Each row is a point on a landscape with many valleys, with its height.
From any point a ball rolls to the lowest of the 4 points nearest to it. It stops when none of these is lower. Distance is the straight distance between rows; heights are no part of it.
J343 h=392: [164 112 126 102 114 138 148  96 122 176 130 116 126 127]
J859 h=260: [126 154 137 109 128 116 118 114 114 138 118 125 131 123]
J587 h=347: [109 157 160 110  78 123 135 145 140 115  94 100 156 110]
J417 h=427: [156 124  86 112 182 110 133  99 109 134 144 146  95 158]
J435 h=121: [131 133 181 108  64 166 181 137 141 133  91  96 186  98]
J782 h=255: [132 100  67 145 162 113  87 128 113 141 166 148  87 151]
J665 h=311: [144 110 110 107 121 119 119 111 111 176 133 120 115 120]
J70 h=319: [139 149 155 106 102 142 157 114 129 148  97 109 155 105]
J991 h=402: [103 107 108 176 152 123  47 145 117 139 172 158  94 138]
J430 h=413: [122 101  82 172 189 127  69 151 118 131 191 181  72 162]
J892 h=256: [123  55  45 143 148 117  77 155 156 170 170 135  69 131]
J225 h=459: [164 139 134 107 171 115 169  90 121 120 122 139 121 140]
J945 h=116: [170  77  44 104 146 117 150 125 132 176 158 130  67 141]
J877 h=372: [111 130 111 157 162 125  58 139 117 130 166 167  99 142]
J889 h=241: [132  84  63 143 147 109  79 129 125 164 168 137  73 136]
J474 h=171: [133 164 167 120 115 137 208 129 162  58 110 105 166 126]
J96 h=113: [161 126 120 108 143 122 154  97 113 153 133 129 120 141]
J340 h=134: [173 120 159 106 145 162 193  93 128 142 115 144 159 138]
J728 h=313: [104 144 128 146 138 114  72 140 112 131 146 152 115 127]
J557 h=258: [126 101  96 118 112 116  93 105 113 181 146 116 106 118]
J34 h=437: [149 149 167 104 142 140 172 112 137 113 109 124 146 130]
J452 h=111: [147 138 189 125 135 146 223 120 175  69 118 134 181 128]
J706 h=108: [101 135 140 129 104 113  84 126 116 143 112 114 135 109]
J425 h=233: [ 92 150 133 132 128 114  78 144 117 119 122 124 131 121]
J739 h=429: [ 65 160 143 159  83 130  77 180 133  71 121 112 157 114]
J554 h=376: [147 161 140 109 166 116 163 100 127  94 112 141 123 141]
J553 h=308: [100  76  89 182 138 152  38 146 155 177 186 158  76 137]
J602 h=229: [109 130 114 136 115 111  74 132 106 164 131 126 113 123]
J927 h=457: [159 145 169 111 159 134 195 104 136  98 120 142 143 134]
J749 h=797: [187  86 116 108 144 160 185  87 120 169 139 143 123 142]
J211 h=370: [ 85 152 143 157 126 122  60 167 133 115 134 147 136 117]
J525 h=356: [112 165 157 125 135 117 149 136 141  61  98 115 143 130]
J44 h=330: [149 111 189 112 115 176 208 121 142 148 104 136 202 119]
J805 h=353: [136 143 111 132 178 108 121 115 110 116 131 149 110 150]
J489 h=371: [ 98 152 156 119  52 128 141 155 146 107  89  84 164  94]
J441 h=375: [ 98 128 116 158 138 121  47 152 121 144 151 150 108 132]
J549 h=322: [121 156 152 119 108 118 129 136 125 109  99 121 147 111]
J239 h=191: [130 140 178 124  78 155 200 137 156  81  95  95 176 110]
J25 h=421: [ 71 153 139 168  66 118 104 185 133  47 104  90 152 114]
J626 h=321: [130 156 133 109 138 118 138 123 118  98 111 122 134 133]
J649 h=428: [150 130 154 103 117 145 175 111 127 160 109 118 159 125]
J831 h=226: [ 96 133 145 114  85 116  95 130 120 151 110  99 144 106]
J184 h=190: [119 152 170 120  76 138 185 139 154  85  88  90 172 115]
J893 h=173: [148  75  53 112 144 112 124 123 122 170 161 123  74 135]
J488 h=361: [115 140 109 138 158 110  92 125 112 124 133 140 114 134]
J58 h=396: [ 84 160 151 138  81 121 113 166 126  82  92 100 145 114]
J822 h=403: [106 101 111 203 151 162  50 152 156 155 205 189  71 157]
J619 h=373: [ 69 172 150 147 104 118 107 167 123  81 100 117 152 122]
J923 h=211: [138 141 175 106  91 149 189 126 143 118  97 115 173 112]
J383 h=310: [ 92 109 127 157 116 121  42 130 118 177 144 124 121 117]
J6 h=269: [152 120 199 129 130 177 224 126 161 109 109 137 214 117]
J159 h=325: [139 134 123 117 140 111 132 105 109 137 128 136 117 130]
J460 h=365: [122 141 158 102  82 128 132 119 120 162  99 114 145 100]
J936 h=647: [180 124 139 105 161 143 194  85 123 146 127 141 128 143]
J513 h=259: [113  60  63 154 133 125  65 138 150 181 164 136  77 127]
J738 h=352: [171 115  90 107 162 117 143 100 109 150 149 131  91 150]
J353 h=393: [ 74 156 147 141  97 123  72 166 124 100 119 120 148 115]
J92 h=187: [114 161 164 140  76 132 185 151 148  42  93  85 154 116]
J517 h=212: [157  88  63 114 167 111 129 117 108 151 155 136  70 148]
J721 h=483: [171 128  90 117 204 111 153  95 112 109 142 146  92 160]
J632 h=289: [140 131  80 147 180 108  91 118  99 128 158 153  87 160]
J882 h=326: [ 86 165 143 147 123 122  90 164 125  84 115 129 143 129]
J700 h=257: [153 134 177 117 126 155 216 114 157 110 106 129 175 118]
J43 h=323: [167 104 103 111 144 121 142  94 112 157 135 132 103 140]
J246 h=238: [140 115 187 135  99 185 207 132 148 125  93 111 212 110]
J769 h=331: [ 90 146 146 122  63 117 107 146 130 129 100  93 151  95]
J596 h=339: [174 109  58 115 200 105 135 119 114 118 153 158  69 157]
J722 h=221: [134  88  78 131 127 112  84 126 114 168 160 124  94 130]

Two balls start at each pair of points below. Name the first point that both come to, or write -.
J489 and J92: J474
J626 and J488: J706
J805 and J721: J517
J587 and J769: J706

For each start below, name the point where the ball stops.
J430: J945
J553: J945
J70: J435
J417: J945
J665: J945
J525: J452
J619: J706
